Each row is a point on a tangle of strands that fork and nearly touch. The rows are in no order.
In the rows, 128 means zero.
Points whose rows are less than 157 apart are linked; no others are.
tik: [109 151  62 101  95 181 178 162 149  59 124 105  72 133 129 146 123 137
 112 120 102 103 165 110 153 104 140  48 125 118 122 127 103 123 114  84
 141 152 151 168 134 146  86 121 108]
rufu: [145 199 152  67  92 161  63 114 125 121  99 172 115 120 125 145  99 125
 164 101 127 125  73 134 170  98 128  97 157 143 130 120 147 132 117 156
 116  98 131 156 106 136 102 152 155]
reviz: [ 83 103 143 127  73  87 129 171 130 115 146 109 157 118 111 119 141 115
 175 136 136 124 163 108 123 112  70 104 128 106 192 126  58 158 173 122
 129  75 168 141 162 170  60 111 117]
kul: [109  80 111 159 121 126 157 101 144 156 153  52 132 104 123 177 138  71
 108 179 142  87 120  89 134 147 131  43 114 101  85 154 147  97 116  89
 129 137 139 119 103 112 164 108 136]
bap: [114  92 105  98  67 127 103 176 127 116 116 109 105 141 118 122 122 135
 126 135 113 102 124  78 152  94 131 106 131 121 126 124 131 183 132 120
 133 117 141 167 128 170  92 111 158]
ruk: [121 154 136 130 173  64 140 146 125 150 124 112 138 101 166  85 134 125
 157 123  81  89 193 100  91 183  58 124 102 149 174 125  62 177 183 117
 130 121 129 148 158 114  91 151 113]
Fogu: [175 166 113 164 144 134 129 125 136 150  83 112 124  94 111 150 125 143
  78 148 156 130 124 155 132 129 106 115 142 144  41 161 169 107 129 140
 141 142 131 134 122 102 134 159 123]
zupa: [106  87 126 167 137 167 139 101 123 136 151 164 169 168 138 160  82 162
 121 136 155 204 133 149 135 119 149 198 157 108 171 119 145  77 107 123
 135 129 122  72 121  91 160  65  68]
nosad: [113  74 132 186 148  95 150 161  73 119 151  84 157 151 158 122  99 107
 146 156 164 146 134  98  70 162 124 100 103 102 156 141 120 135 188 124
 133 129 124  99 146  91 115 109  95]
Vana: [155 163 132 162 153 133  80 142 124 164  89 123 124  93 115 139 106 142
  95 134 151 162 133 135 115 142  85 162 147 148  60 159 166 133 115 157
 132 117 110 106 125  98 106 148 131]
tav: [120 124 142 136 124 170  74 100 120 162 128 125 149 115 144 129 114 114
 165 139 187 196  98 152 137 123 122 170 137 135  97 142 162  75  75 131
 128 128  86 104  99  91 160  95 101]
rofe: [ 87 142 109 148 155 134 130 110 164 141 130 163 156 127  93 158 108 133
 137 103 117 166 148 200 128 131  95 188 137 111 186  98 130 133 133 167
 118  92 204 110 162 136 112 169  81]
Zemu: [140 169 131 158 166 129 130  97 138 164 138  88 133 108 135 135 117  53
 106 125 147  98 100 100 114 160  98  50  94 143 108 117 151 114 136 124
 129 131 138 106 117  97 120 178 144]
Kekog: [113  84 114 154 139 125 199 126 109 142 118  82 124 151 100 115 126 109
 105 149 169 129 163 139 124 148 152 117 105  92 124 160 132 120 148 160
 138 162 147 122 143  86 168 129 123]
nusu: [117  59 146 107  94 129  32 102 130 170 132 137 132 114 161 126 150  82
 166 133 136 162  72 113 155 137 155 151 126 121 108 135 147 143  96 104
 115 127  89 143  52 104 184  67 122]
pefo: [148 182 167 143 151 116  63 114 156 142 117 139 124  93 116 143  90 101
 131 106 125 123  82 112 138 110  78  92 105 130 140 122 118 122 162 161
 103  76 133  86 137 131  67 169 145]
Rig: [146 143 156 117  73 121 131 135  95 142  88 166 124 126 105 131 140 112
 101 159 140 174 119 107 107 142 108 179 177 162  95 134 123 174 121  85
 106 143  78 129 115 137 129  79 137]
guko: [159 218 137  95 165 185 154  95 152 114 132 176 140 140 150 104 146 118
 146 117 137  87  77 130 153 105 149 124 114 179 127 116 159 118  90 170
 137 139 137 140 122 160 169 151 149]
zilu: [142 130 112 160 144 104 141 155 157 154 112  85 132 127 135 114 115 119
 113 149 116 106 144  59  95 164  84 117 109 138  96 130 138 194 155 130
 133 129 126 114 131 115 104 136 167]
sunin: [140 135 151 181 141  59 151 147 133 104 140 157 170 130 153 147  97 108
  98 120 161 158 150 131  66 152 110 130 152 145 180  93  79 169 183  82
  85 128  90  86 149 122  36  93  88]
Vuna: [ 85 145 101 127 164 127 182 110 150  83 142 116 125 112 128 140 131 119
 129  88 108 114 180 169 105 156 114  79 107 115 174 105  96 159 190 127
 141 125 191 143 163  87 100 192  98]
biz: [121 141 189 150 158 115  98 110 151 144 141 112 147 116 106 153  93  84
 125 106 157 128  97 130 128  97 100  57  97 111 149 128 116  86 159 161
  97  77 137  79 133 106  94 154 108]
Fezi: [ 94  99 142 134  96 151 193 133 107 117 166  77  99 150  63 156 108 120
  95 170 140 100 196 119 165 119 140  64 123  74 161 173 107  92 177 118
 160 151 141 164 119 133 119 116 101]
delaz: [ 92 132 100 138 130 166 169 151 140  92 163  66 118 132 146 136 116 103
 118 141 159 111 113 103 122 140 156  51  98  90 173 112 128 119 159 101
 121 131 137  93 125 121 110 128 119]
senev: [185 166 127 166 141 109 142 121 104 142  94 109 119 113  98 140 135 145
  71 136 126 118 161 154 121 129 122  67 130 143  68 172 153  94 149 133
 145 155 146 181 123 105 134 169 114]
fumi: [126 125 141 183 186 102  91 124 113 156 150 106 148 139 140 110 100  73
 115  89 167 160 138 118  97 134  87 138  99 138 160 121 113 145 140 130
 103 133 127  67 153  93 103 144 116]
fase: [133 144 149 142 116  63  92 159 114 146  82 167 131  78 127 121 119 170
 111 129  59 165 174 103 111 148  77 135 165 147  84 142  98 161 146 136
 127  97 130 173 136 141  44 104 117]
Vuvi: [138 168 148  69  90 150  33 125 126 123 106 171 108 117 124 130  88 115
 162  85 118 147  70 108 154 131 116 125 144 121 159 111 127 156 101 145
  95  62 116 114 124 139 110 143 182]
Zis: [ 86 121 113 144 163 119 161 113 132  86 163 112 136 161 141 148 108 123
 138  88 157 130 135 179  72 146 159  71 106 103 188  96 130 140 184 151
 129 148 176 102 163  77 119 161 104]
Vufi: [ 95  64 147 186 141  79 171 162 113 112 155  85 158 154 134 146 100 128
 132 165 165 160 148 117  95 152 121 100 132  79 160 159 111 138 164 133
  97 109 109  87 146 104 103  73  77]
zilug: [ 74 125 132 125 111 119 138 134 154 157 128 137 139 117  94 122 120 123
 137 106 138 168 142 170 143 116  92 172 132 111 170 129  97 147 133 151
 111 100 212 113 158 134 125 152 105]
par: [159 153 100 101 119 143 212  93 140  62 128 168 133 168 130  73 139 188
 128 123 119  83 131 181 133 103 196 139 124 145 127 134 141  53 113 149
 164 155 145 169 117 165 162 118 122]
Buk: [156 142 135 129 100 112 155 130  92 151 118  97 112 147  69 124 155 136
  92 129 121 104 172 140 135 103 146  61 135 130  95 162 122 101 141 130
 152 164 169 188 108 129 150 140 135]
zivan: [129 141 136 166 168 131 131  85 141 155 171  76 132 108 146 160 124  61
 106 143 148 104  90 115 132 158 119  29 114 135  85 157 149  79 106 112
 109 125 129 113 100 116 152 133 124]
Gobe: [118 158 135 103 188  47 113 140 105 108 127 139 111 101 186 100 144 146
 125  91  68 112 188 136  91 149  90 140 102 148 181 117  43 163 148 121
 142 152 118 166 174 122 115 143  95]
Fik: [121  75 109 157 113 117 151 161 177 130 131  67 137 106 112 142 135 105
 133 181 136  93 108  52 116 157  85  94 129 121  93 137 158 182 135 116
 107  93 110 110 125 137 120 111 162]
Zin: [119 196 120  81 144 166 141 117 147 122 148 153 114 140 157  80 158 104
 147 100 152  95  66 115 147  99 174  97  94 164 141  88 127 123 105 150
 129 150 133 134 122 158 142 135 155]
zinez: [171 137 178 147 121 102  62 121 110 135 114 169 125  61 125 144  98 122
 114 148  94 179 110 101  70 154  82 143 175 149 122 117 116 139 106 143
 101  59  78  88 117 168  83 112 180]
Zolak: [ 90 127 122 128  87 175 195 106 134  89 170 142 114 168 138 107 118 193
 121 164 173 130 141 148 170 105 218 155 106  97 136 144 143  54 156 103
 175 190 119 162 112 134 150  83 129]
dor: [134 124 149 135  62 105 145 161  99 122 103 157 126 137  69 133 114 136
 114 174 132 174 150 123 115 158 113 173 206 114 106 157  92 159 113  73
 103  96  95 138 114 159 101  55 124]
nodip: [123 129 115  84 104 187 127 114 152 145 132 153 127 155  86 144 140 113
 120 122 110  87  90 115 188 120 156 127 181 130 124 105 166 141  78 132
 101 133 179 150  78 140 178 148 171]
mer: [ 69 136 116 115 112 167 139 150 166 105 161  84  98 105 151 138 111 105
 135 136 163 114  69 104 145 113 160  75  99 104 141  96 121 125 127  93
 106 110 114  78 111 139 108 115 119]
livov: [139 174 118 103 172 118 180  94 184 109 107 179 133 133  96 126 156 135
 125  88  70  96 148 192 152 118 119 142 115 152 161 125 116 105 115 162
 153 112 199 162 149 141 130 192 111]
das: [125 150 127 121 126 154 198  94 139 122 140 161 165 165 125  72 134 162
 124 143 130 100 113 172 155 111 188 153  98 144 142 128 165  59 111 158
 155 145 136 145 114 152 188 100 122]
lefe: [136  74 107  99 118 125 162 184 106 130 139  83 106 180  77  96 171 120
 127 138 108  93 175 113 134 111 127 125 123 107 117 153 130 186 145 147
 148 166 144 167 136 145 162 125 167]
kobuv: [124 155 100 136 184 109 146  90 169 125 140 177 135 138 114 138 137 143
 151  84 105 121 147 221 112 132 104 176  94 133 182  87 120 131 128 165
 149  82 200 127 169 128 127 197  96]
Rosi: [ 66  97 113  85  91 198  89 134 186 130 135 132 107 117 124 148 135 116
 165 147 135 152  77 108 153 143 163 151 154 106 118 117 147 147  84 115
 110 115 107 105 106 131 165 103 134]
limim: [114 127 129 120 118 114 164 130 133 117 123 100 115 109  99 139 154 121
 118 100 106 109 190 171 124 129 107  62 113 122 145 136  91 140 168 126
 150 120 180 187 157 110 109 194  88]
guzo: [101 127 125 139 131 169 156 107 131 158 129 162 150 168 120  89 117 140
 146 136 142 134 107 150 151 116 175 179 106 127 148 112 163  69  86 145
 161 121 140 114 104 134 178 103 108]
Petef: [147 111 129 116 108 123  82 131 117 174  96 116 126 109 152 131 163 106
 136 139 141 101 100 129 142 124 146 108 110 139  59 124 186 141 115 128
 130 163 110 145 113 108 150 127 163]
tubap: [ 61  62 158 113  74 145 108 139 142 139 182  91 100 137 122 130 134 132
 129 157 156 131  92  72 188  90 168 104  84  72 160 128  90 134 128 116
 154 111  94 139  77 142 121  66 120]
Bako: [141 137 163 190 138  39 113 131 118 143 127 134 172  79 126 133 116 104
 106 126 125 173 162 127  68 157  83 123 143 150 165 109  73 133 183 109
 113  95 124 124 168 149  46 110  95]
Vaki: [136 132  96 104 148 135 207 121 170  92 100 158 127 165  83 116 172 143
 111  98  55  86 176 173 143 102 158 134 130 140 144 132 119 100  99 132
 164 120 188 168 146 166 158 158 119]
kab: [113 150 133 117 106 104  63 138 161 129 113 163 137 103 125 111 105 131
 153  82  75 109 134  72 145 146  74 145 153 130 169 109  83 209 149 135
  84  63 151 112 152 146  72 130 174]
makor: [147 168 171 116 109 142 118  89 129 178 123 142 163 130 102 116 150 134
 127 150 156 120  86 168 170  96 118 111 142 151  57 150 192  82  97 149
 129 167 122 169  75 107 186 132 142]
datas: [162 157 162 142 197  77  82 115  72 145 144 149 140 118 152 134 133 129
 131  81 151 149 147 191 106 108  86 165  90 164 185 138  92 135 158 152
 126 144 128 132 165 118 106 177  83]
vazaz: [154 103 102  96 133 111 103 172 104 164 127  90 117 134 172  95 186 107
 124 141 136  99 126 106 123 116 166 136  91 117  82 129 164 157 113 105
 143 187  92 145 129 146 164 129 166]
dab: [150 127 166  60 141  94 119 135 142 159 121 120 129 145  88 125 184 119
 122  81  59  89 164 158 162  79  97  92 123 129 119 126 102 138 153 149
 125 132 181 198 137 123 147 203 149]
zufe: [126  60 137  87 104 138  25 122 129 156 110 158 137 122 149 130 142  94
 156 121 115 143  76 110 167 153 136 149 150 123 111 118 175 169  90 113
  93 119 104 138  76 104 177 117 173]
suz: [ 99 122 164 135  95 171 118  83 146 134 168 115 109  92 108 208 124 154
 120 131 115  94  89 128 169 140 141  86 160 112 103 146 146  78  70 113
  72  68 114 119  85 155 161 116 137]
pud: [134 175 129 126 134  84  97 155  82 132  71 188 124  79 154 114 111 176
 113 119  73 168 168 102 112 137  86 145 154 170 104 131  83 143 124 115
 128 132  91 160 135 128  72 110  92]
regab: [131 100 149 153 120  95 121 135 173 117 141 135 151 114 110 128 118 119
 144 126 124 122 112  68 112 185  91 147 171 121 124 111 117 180 112 103
  79  33  96  58 125 157  96  89 184]
kifa: [108 127 167 107  94 119 114 135  74 161 143 106 130 149 138  70 154 129
 134 121 182 118  93 117 159  80 185  89  75 117 139 137 107  75 133 122
 155 155 126 168 103 135 136 100 139]
fipo: [112 134 119  81  72 177 120 130 144 115 127 131 106 148  78 170 116 152
 105 115  93 101 117 121 183 102 132 100 202 132 115 119 140 122  83 115
 105 119 180 167  81 149 140 127 153]
Nemu: [104 139 129 121  77 149 154 126 123 111 144 104  97 145 121 132 112 170
 106 172 187 129 149 147 183  93 178 105 126  88 113 172 135  45 137  83
 156 163 129 177 102 135 127  97 123]
vari: [116 127 170 174 186 115  90 109 135 169 147 116 160 142 142 118 105  54
 144  85 167 156 124 153 119 116 107 102  84 120 162 124 122 109 159 172
 117 109 143  87 149  79 116 170  92]
zefez: [164 147 146 146 162 153 107 107  83 143 116 168 145 137 135 114 117 111
 115 106 159 170 120 155 121 102 104 213 137 166 169 119 138 108  92 130
 130 135 104  83 133 105 146 140  93]
muso: [ 96 103  60 122 137 179 188 131 133  85 172 152 111 177 169 101 143 152
 160 148 165 119  93 141 148 143 213 152  75 102 167 100 141 107 113 115
 156 184 137 103 122 141 143  82 113]
kav: [137  98 181 104 106  94 100 130  80 194 128  91 140 167 110  87 157  99
 123 121 156 102  92 111 142  88 155  72  79 110 116 137 126  83 143 144
 138 146 117 176 105 103 168 129 149]
tipok: [141 147  89 163 175 120 142 104 106  79 148 127 135 174 145 128 129 171
 157  81 165 136 128 192  58 142 185  99 102 149 148  97 135 105 177 162
 155 173 150 108 172  79 127 144 119]
Zeri: [177  99  78 171 150 148 163 114 103 119 145 177 153 184 134 133 115 170
 132 134 125 114 126 182  83 138 149 205 104 149 132 111 173  86  86 122
 161 137 118  70 142 117 182 109 104]
Leb: [192 137 131 152 163 131 120 107  70 113 131 147 138 134 171 112 131 137
 115 107 153 150 113 174 117 109 144 205 127 183 153 111 137  96 111 125
 154 182  91  96 155 110 152 144 106]
sezim: [112  84 134 183 127 124 155  97 105 133 158 171 162 176 121 142  90 193
 132 134 155 178 149 181 132 115 171 187 126  93 179 127 130  73 138 140
 149 163 153 104 157  91 165  92  91]
nuduz: [131 176 130  98 200  68 100 131  97 106 116 168 108  91 180 118 136 158
 129  87  61 120 169 159 121 109  98 183 122 168 188 112  43 129 129 140
 143 157 110 150 178 116 115 137  69]
vit: [ 68 141 117  76 104 199 100 129 179 100 138 125  99 106 140 142 124 115
 181 123 148 144  69 122 138 136 173 130 127 106 144  93 137 130  89 107
 101  96 103  65 126 139 121 118 125]
fogav: [135  59 135 175 121  96 145 137 160 100 148 107 144  92 137 140 153 127
 170 183 121 107  98  50 114 172 102 114 160 115  92 117 136 171 128 115
 102  62  82  94 116 183  96  93 191]
reg: [152 133  71  96 133 149 209 134 138  77 108 143  98 170 101  91 164 159
 114 115  83  96 161 164 141  92 191 135 121 124 107 146 136  87 120 116
 170 155 149 179 122 161 153 138 135]
tak: [136 132 170 166 126 130  88  74 150 143 153 110 130  84 165 176 143  79
 145 139 146 102  63 125 154 126 143  49 123 153  78 146 165  65  85 102
  88 122 111 120  96 139 159 100 119]
ged: [ 86 113 109  83  96 201 122 108 192 128 132 153 109 133 106 154 142 110
 147 149 127 101  61 108 180 146 174 139 161 133 126  98 159 136  78 119
 121 139 156 131  89 130 183 126 139]
kivut: [176 141 150  86 112 144  90 115 130 168 115 143 150 125 127 126 164 116
 142 133 132 116  92 156 158 116 126 132 136 144  46 128 213 115 102 145
 126 177 116 161 101 106 169 148 163]
Ren: [124 172 112 134 111 149 142 129 161  85 112 103  88  77 136 176 112 153
  99 117 109 118 113 117 120 117 132  69 150 134  97 128 140  87 123 108
  95  73 116 101 115 165  88 158 105]
Luvog: [130  28 153 131  63 104  76 139 122 127  91 135 137 110 120 153 123 119
 114 166 115 117 102 114 146 132 121 130 175  95  81 133 184 144 121 124
  86 102 121 157  72 155 132 122 195]
Buli: [156 103 108 135 148  75 179 169 111  93 116 116 112 137 134 112 154 185
 110 126  71 128 205 145  98 159 113 159 138 134 100 172  95 177 142 127
 153 160 130 181 181 113 117 129  96]
sasop: [ 56 101 143 114  71 101 154 148 130 133 153 116 140 144  98 135 140 145
 143 138 146 152 175 156 148 114  76 153 128  86 189 147  59 158 153 122
 101  95 182 141 151 159 100 108  94]
tal: [101 143 167 130  98 152 132 105 135 142 136 105 133 129 127 127 110 154
 109 168 188 149 100 143 176  97 164 101 122  93  99 153 138  51 118 121
 135 135  97 130 102 113 136  84 118]
Bukin: [116 121 153 145  89 125 162 119  91 153 146  79 117 137  63 146 119 111
  92 145 133  98 189 129 141 124 133  42 130 105 140 183 101  65 161 113
 146 141 175 166 108 132 138 133 117]
rufin: [145 138  74  87 114 162 141 160  94 102 117 145  92 142 154 102 157 161
 135 126 117 134 140 117 119 104 158 189 137 122 122 120 131 155  96 104
 157 168 125 133 155 161 142 118 111]
Pude: [ 93  65 131 107  55 121  87 162 103 127 136 110 115 133 114 117 130 123
 127 160 145 128  97  81 158 103 136 122 124  97 145 122 120 143 116 108
 123 116 124 137 102 164 109  81 158]
noduz: [127 134 148 100  88 109  47 134 153 105  96 169 119  98 137 126  91 124
 136  89  71 118 100  90 143 129  93 124 154 107 165 111 108 165 145 148
  90  44 127 123 124 155  80 155 195]
kunu: [226 163 119 120 111 154 108 112  68 102 129 159 146 124 172 107 112 179
 144 128 139 164 121 184 109 112 128 202 156 187 130 109 140  82  97 115
 168 185  58 115 139 109 158 144  85]
Tikip: [130 110 152 188 162  71 126 133  79 148 141  93 157 138 173 108 110  64
 116 116 170 158 132  80  66 165  99 121 104 137 160 124 107 156 167 104
 122 131 104  83 143 104 106 116 103]
Patom: [107 114 127 155 151 182 110  98 143 134 148 131 161 136 168 148  83 159
 148 146 188 190 115 172 126 116 160 172 152 109 120 130 164  55 110 140
 128 129  96  82 111  81 139 109  82]
zipu: [ 77  64 166 136  77 132 171 146 121 126 167  66 117 156  85 150 107 123
 125 189 139 116 184 101 165 112 126  75  96  65 188 161  95 109 193 127
 160 122  95 141 132 133 108  87 110]
timar: [123  61 130  88  76 139  45 156 121 130  99 154 131 114 144 146 146 104
 146 156  94 120 104  99 156 178 129 146 163 109 110 111 177 185 101 109
  85 116 107 144  82 144 131 122 195]
fefu: [134 158 170 162 170  76  72 123  91 154 142 149 159  81 154 130 117  96
 116 101 139 167 152 161  86 140  61 126  99 143 190 118  76 138 183 133
 104 112 132 131 168 137  48 172  91]
gol: [ 88 132  54 102 149 180 164 145 147 114 149 156 107 153 166  99 160 116
 164 132 151 121  92 118 125 146 189 168  86 122 147  80 148 148  92 114
 153 154 138  83 130 152 152 129 138]
vufer: [129 164 148 122 120  92  77 126 137 157 100 136 120  99 120 120 128 116
 131  94  98 114 126 116 143 105  88  98 100 131 146 122  93 158 170 156
 126 106 167 156 161 130  82 184 131]
bevib: [114 116  70 128 118 168 219 102 112  76 167 150 120 184 157 118 135 201
 157 156 159 127 109 151 140 130 227 151  70  94 156 121 143  64 144 106
 168 198 129 140 120 136 145  82 144]
nuzel: [120 124 125 185 158 109 161 143 139  96 151 157 151 168 159 165  86 119
 108 115 164 164 130 134  71 140 125 156 173 144 180  97 103 188 160  97
  74 177 109  69 156 102  80  96  87]
morog: [121  64 109 118 117 131 156 155 124 150 144  92 116 159  81 137 157 109
 109 172 148  81 131  95 161 105 141  95 110 101  87 120 153 161 124 127
 130 176 133 164  96 125 166 116 165]
moza: [144 132 109  82 133 136  95 147 109 164  98 136 124 137 127 116 158 150
 125 134  82 129 130  94 123 131 110 209 163 141  90 114 163 183  96 128
 120 153 119 136 124 137 179 142 174]
dudi: [134  98  79 132 173 118 212 126 122  55 124 103 108 159 111 129 159 148
 145 111  72  86 182 153  73 168 151 126 107 124 130 149 115 163 182 124
 176 161 152 150 158  94 144 166 143]
tunuz: [115 136 148 109  91 106 122 130 144 147 119 113 117 114  94 120 149 106
 126  97  95  94 152 130 146  91  98  58 125 134 154 130  84 138 162 121
 129 102 195 180 142 137 115 180 123]
teb: [168 186  80  88 122 198  90 126 131 114  88 172 134 107 175 133 105 165
 169 128 125 173 148 140 106 156  89 193 153 174 116 119 154 116  92 132
 145 150  88 117 130 114 116 164 104]
bam: [138 129 166 118  89 152 118 109 121 121  87 163 133 118 133 124 129  71
 109 161 176 194 111 129 100 133 108 174 155 170 116 104 121 157 104  78
  98 151  50  88 105 108 150  80 116]
timov: [131  92  86 156 137 135 217 135  96  88 138  84  89 168 103 125 128 121
 125 150 146 102 173 147  87 172 161 109  98  99 120 162 146 145 183 132
 153 171 130 138 135  88 148 138 136]
Gituk: [196 166  92 116  80 191  99 109 106 100 139 171 156 122 160 120 103 173
 181 130 150 190 129 186 112 148 115 186 157 170 134 122 153  69  97 121
 135 169  75 118 125 113 134 147  85]
mokub: [124 145 182 111  85 165 102  89 156 147 131 130 146 109 114 160 119 134
 124 170 163 135  87 160 180 109 141 104 175 133  58 160 177  55  99 117
 112 137  96 149  83 104 168  99 126]
sitap: [130 123 120 112 112 142 121 146 111 165 112 142 132 128 120 119 140 103
 123 136 126 147 119  73 119 156  99 190 165 151  96 127 138 198 105  98
 103 151 105 116 125 137 142  94 167]
fibeb: [152  99 110 101 145  87 170 183 116 130 119  93 115 165  98  95 180 139
 112 137  66 103 211 118 110 122 113 163 142 115 109 161 102 191 143 144
 146 150 142 175 159 148 136 132 134]
rona: [118 150 162 142 141 137 120 112 107 173 121 153 149 158 110  94 130 131
 149  99 158 156 111 157 152  94 140 181 116 138 163 121 136  81  89 163
 139 122 148 108 134 119 154 130 107]
zab: [162 140  99  73 197  99 125 141 119 106 129 114 139 152 160  72 153 105
 119  95  92  91 104 127 107 121 181 170 104 134 164 118 119 121 108 139
 181 148 123 120 160 156 166 126 152]
Rugi: [117 102 110 134  56 132 165 170 112 126 151 125 100 146  98 131 137 125
 148 199 127 151 120 101 153 148 106 147 188 102 114 156 119 168 113  83
 104 119  64 139 109 187  84  34 121]
topag: [117 159 151 130 124 116  94 137 162 126 140 142 133 121 109 123 100 106
 147 103 109 140 142  79 125 172  75 165 184 136 161 106  81 205 131 104
  67  66 119  70 139 153  88  94 155]
zifub: [ 84  72 138 187 151 105 158 140 146 125 136  89 143 127 114 156  96 144
 114 153 170 164 156 126 105 129 124 121 147  80 111 163 131 115 157 151
  88 103 109  70 130 104 143 102  87]
buzuz: [171 135  83  80 149 138 158 154  90 101 117 140 125 144 158  98 151 123
 109 117 107 106 124 118 119 118 163 205 119 142 169 117 113 140  95 102
 166 159 122 112 162 169 180 113 120]
giror: [105 177  73  90 149 170 113 135 124 126 140 133 112 134 188  90 142 104
 154  98 156 105  98  92 136 128 174 144  90 139 160  73 116 158 104 128
 148 159 123  97 152 146 124 131 139]
mezas: [130 128 151 170 105  76 122 129 143 106  89 115 132  69 116 137 118 149
 110 146 104 147 126  86  73 113 116 106 158 124  95 129 120 123 157 159
 116  66 119 119 140 176  60 135 156]
zizo: [164 121 132 169 209  79 122 107  91 136 147 133 149 133 124 133 141 148
 116  97 138 134 149 201  85 147 116 168 110 161 157 139 125 124 149 163
 147 151 154 134 185 102 150 171 103]
mopel: [129 153 130 146 165 118 139 132 144 158 104  94 125 116 134  98 118  82
 106 121 143  93 141  94 101 160 101  91  77 138 121 129 138 158 168 138
 135 133 126 112 142  95 126 171 160]
Nol: [149 131 159 164 100  83  95 148 116 143  91 142 142  76 109 126 114 142
 116 137  98 170 139  83  93 151  95 133 180 144  99 134 112 152 139 138
 115  61 110 131 127 175  60 107 154]
dibiv: [160 200 151 115 224 122 153 101 163  97 107 187 119 101 132 132 135 148
 133  90  73  96 150 171 161 113 114 126 100 178 133 125 109 116 115 175
 156 142 154 167 140 104 113 206  98]
kib: [131  47 171 153 101 104  98 103 139 121 102 128 123  72 129 147 115 114
 122 144 121 113  64 104 141 123 110 109 150 104 100 123 148 106 107 138
  76  45  98 120  74 146 133 139 181]
filun: [125 144 123 147 104 114 131 138 139  94  96  87 108  86 118 160 109 129
  88 140 109 122 115  95 114 103 114  69 131 128 104 139 118 109 155 129
 122  89 146 127 141 167  88 153 121]
bezag: [132 169 130  61  62 171  93 126 136 100  97 147 105 127  98 159 110 154
 126 115  85 133 109 131 166  99 127  81 185 136  99 121 139 131 110 119
 107  89 150 167  95 145 108 149 154]
belet: [146  96 101 185 163 111 171 136 110 173 114 101 137 148 111 126 123 117
 105 146 159 153 153 117 107 157 114 176 120 121  73 164 142 148 120 148
 124 152 134 107 142 104 166 123 132]
Gulo: [110 168  65 119 138 176 191 128 146  77 156  97 109 143 126 147 126 118
 111  88  98 112 160 116 151 145 146  35 132 137 141 123  93 125 119 101
 142 136 196 140 131 134  99 146 115]
dabe: [162  92  77 174 179 138 169 107 110 143 119 134 137 158 145 122 134 137
 119 145 139 123 138 148  98 151 137 215 112 133  80 136 175 118  94 142
 158 159 130  92 144 112 197 121 138]
kapo: [109 120 143 137 115  78 143 154 135 135 146 102 155 115 125 107 144 116
 161 125 111 103 196 100  89 154  46 113 115 121 162 127  80 178 200 113
 144  96 164 155 172 132  74 159 117]
molid: [182 230 147  97 216 147 150 111 159  88 113 188 143 118 158 119 124 150
 145 110  94  85 126 150 147  99 128 134 106 191 113 131 141 106 111 182
 151 150 127 142 115 135 135 173 137]
Natu: [115  81 159 145 104 152 107  91 152 115 136 124 102  71 125 173 116 120
 125 113 111  92  59 115 145 129 129  80 143 118 132 111 153 109  95 110
  58  57 101  95  82 162 136 147 157]
zir: [151 138 138  72 163 116 106 148 130 170 106 132 122 145 112 109 154 151
 112 103  45  97 148  98 128 108 116 191 140 127 109 100 152 177 111 161
 126 134 151 142 129 132 171 155 181]
tud: [ 86  94 157 123  89 111 110 121 110 165 162  85 119 144 154 100 134 124
 134 146 175 164  93  90 173  93 191 111  69  69 147 135  91 101 125 108
 160 139 106 162  75 114 143  68 119]
Sapap: [102  79 119 123  92 149 158 117 149 154 152  81 110 134  97 168 128 108
  88 163 145  91 124  95 174 117 135  77 117 102 102 140 126 113 110 111
 128 149 136 144  95 120 164 100 151]
Mukel: [159 107 123 170 210  96 122  93  67 111 169 117 149 158 118 145 144 156
 137 105 150 134 142 191  33 139 159 130 106 149 159 106 131 119 171 158
 163 175 135 101 186  58 149 144 114]
per: [164 105 112 178 130 123 160  91  87 114 171 158 151 181 131 112 114 213
 139 131 151 141 123 187 113 109 172 196 119 139 150 115 145  55 109 141
 164 163 136  99 148 112 176  95  98]
gufe: [135 203 111  90 114 183  81 130 175  96  87 143  95  85 160 176 107 154
 136 122 105 145 104 135 123 133 114  89 145 142  75 124 151 112 108 125
 115  83 100 104 128 136  72 165 107]
zozep: [156 212 100  90 147 182 103 127 172 111  89 164 113  92 178 149  97 152
 152 121 120 143 120 140 136 143 101 136 138 163  88 124 164 116 116 151
 141 140 112 124 117 101  93 162 121]
vozo: [159 134 170 153 143 127  46 109 115 153 108 161 140  80 104 153  99 100
 102 134 145 185 131 136  99 157  74 155 160 160  87 157 143 132 102 148
 101  67  64  82 114 115 110 128 150]
zofip: [157 144  96  52 183 111 103 165 109 137 140  97 124 140 173  83 177 104
 124 115 104  87 128  86 119 121 168 130  95 118 122 112 137 168 127 127
 154 172 115 132 132 155 159 132 183]
pep: [101 136  66  98  95 165 149 191 132 100 104 127  77 143 147 116 131 147
 137 135 102 125 155  98 146 107 142 121 120 121 116 124 110 180 126 114
 141 140 130 158 143 154  94 123 131]
pel: [145 140 138  75 146  92 120 142 152 160 112 129 131 143  96 109 164 134
 122  85  54 102 160 138 148  77 119 157 138 128 117 119 128 156 129 169
 131 132 172 176 158 130 155 171 163]
dolu: [110  89 162 136 113 136  47  97 142 154 131 109 118  97 166 125 131  86
 177 142 159 158  77 131 144 110 157 135 113 114  94 131 141  94 106 103
 127 113  79 110  86 120 156  68 109]
sol: [148 155 106 144 148  90 144 183  99 122  93 141 104 126 164 105 138 178
 107 121  90 131 188 105  98 150 114 157 139 155 102 144  98 170 139 105
 139 163 110 167 154 111  98 120 102]
rukek: [114  81 134 192 165 112 148 124 168 159 119  93 143 121  98 150  99 110
 104 143 158 161 143  98 119 152  97 145 140 111  79 166 134 156 128 154
  87  90 118  83 131 107 149 110 125]

A fork is a point with three links, a tip a point with one. Leave the first point through the second and follow the links. Name the first fork or tip that comes.
noduz / Vuvi -> delaz
guko / Zin -> pep
muso / gol -> livov
Vuna / Zis -> nuzel
Nol / zinez -> zipu
Natu / kib -> belet

A fork is a point with three links. Follow the links from the first point to the second and name the forks in between, in order.
Tikip / nuzel -> tunuz
Fogu / Leb -> Nol
rofe / makor -> livov
Patom / fumi -> belet
zinez / mopel -> Nol > zivan
kav / Gulo -> pep
datas / bam -> tunuz > Rig
regab / Nol -> zivan
fefu / Kekog -> tunuz > belet
Rugi / fumi -> Rig > tunuz
